Each row is a point on a landscape with many valleys, with its height.
A ball rolls from a point to the lowest of its 6 nearest points, and stops where none of them is lower. Distance is the straight distance between rows; heights are no part of it.
K602 h=483: [133  97 101 194  97 106  69 156]
K621 h=460: [125 125 135 160 107 114 178 104]
K473 h=232: [136 118 141 123 162 161 171 133]
K381 h=428: [ 98 141 153 152  96 100 142  91]
K838 h=288: [161 124  74 104 117 124 102 168]
K286 h=420: [104 172 155 108 105 100  81  88]
K53 h=312: [101 183 166 110 108 133  84  99]
K378 h=593: [146 117 100  92 153 139 130 157]
K968 h=123: [101 196 161 111  89 127 100 115]
K457 h=375: [104 181 166  99 117 121  79  95]
K202 h=506: [ 90 150 161 167  82 113 143  99]
K366 h=236: [140 135 119 132 132 186 149 184]
K283 h=54: [173 134  72 123 103 138 108 177]
K236 h=571: [147  97 134  92 184 134 146 108]
K854 h=567: [156 123  90  96 143 139 131 160]
K254 h=271: [126 132 110 135 133 162 105 186]
K775 h=468: [ 97 136 154 137 112  98 130  87]
K339 h=595: [120  77 112 208 111 109  84 152]
K947 h=72: [108 139 146 132  98  79 116  78]
K247 h=320: [118 119 147 147 137 141 189 115]
K62 h=653: [133 115 122  74 185 150 103 151]
K514 h=609: [124 112 135 137 129 106 172  92]
K81 h=247: [136 117 134 123 158 171 174 150]
K572 h=556: [155 118  94  84 150 128 122 149]
K842 h=488: [ 92 162 176 115 121 110  81  85]
K204 h=65: [117 127 105 140 129 150  80 187]
K4 h=561: [ 93 119 192 154 160 137 144  87]
K607 h=720: [138 102 126 105 151  93 153  81]
K869 h=439: [141 125  92 104 134 146  93 172]
K191 h=598: [153 117 100 110 136 123 164 132]
K799 h=787: [166 104  94  97 140  92 159 111]
K796 h=145: [137 115 128 116 163 151 168 139]
K980 h=182: [104 134 138 141 107  86 140  88]
K495 h=481: [ 88 156 193 124 132 130  84  85]
K668 h=619: [ 87 132 195 136 151 128 106  72]
K122 h=391: [150 130  87 160  89 129  67 181]
K220 h=654: [153 114 102  76 174 121 136 129]
K576 h=465: [144 123 130 159 110 143 195 128]
K724 h=454: [106 116 121 181 111 145  67 182]
K382 h=486: [160 131 112 145 110 162 187 155]
K767 h=305: [138 133  94 147 105 150  86 182]
K466 h=624: [157 116  98 119 121 112 172 121]
K66 h=328: [ 91 171 177 131 110 126  99  96]
K149 h=283: [117 116 159 153 146 163 189 130]
K85 h=356: [169 126  95 135 100 149 165 162]
K785 h=148: [128 104 155 106 180 140 162 102]
K34 h=820: [139 107 116 115 129  68 151  77]
K176 h=371: [152 121 106 121 140 157 151 170]
K686 h=750: [150 100 112  90 163 100 154  98]
K78 h=689: [111 112 149 131 136 100 146  79]
K618 h=533: [ 83 138 177 162 121 129 151  97]
K828 h=214: [179 143  81 133  94 144 135 177]
K42 h=147: [133 103 146 121 162 124 167  93]
K325 h=426: [146 122  78 167  89 106  53 173]
K363 h=526: [130 129 131 172  87 110 183 112]
K496 h=318: [125 118  98 148 111 135  67 176]
K51 h=425: [135 126 140 157 130 177 202 148]
K649 h=564: [125 114 102  87 171 130  73 166]
K840 h=408: [106 109 110 124 142 136  64 172]
K371 h=692: [ 94 129 170 131 135 108 115  71]
K630 h=548: [113 129 147 123 119  77 128  67]
K56 h=406: [147 126  93 116 129 154 119 179]
K501 h=367: [131 208 155  72 118 142  99 107]

For each start below, name the point where the ball stops.
K78 | K947
K371 | K947
K799 | K796
K220 | K283
K466 | K283
K668 | K968
K34 | K947
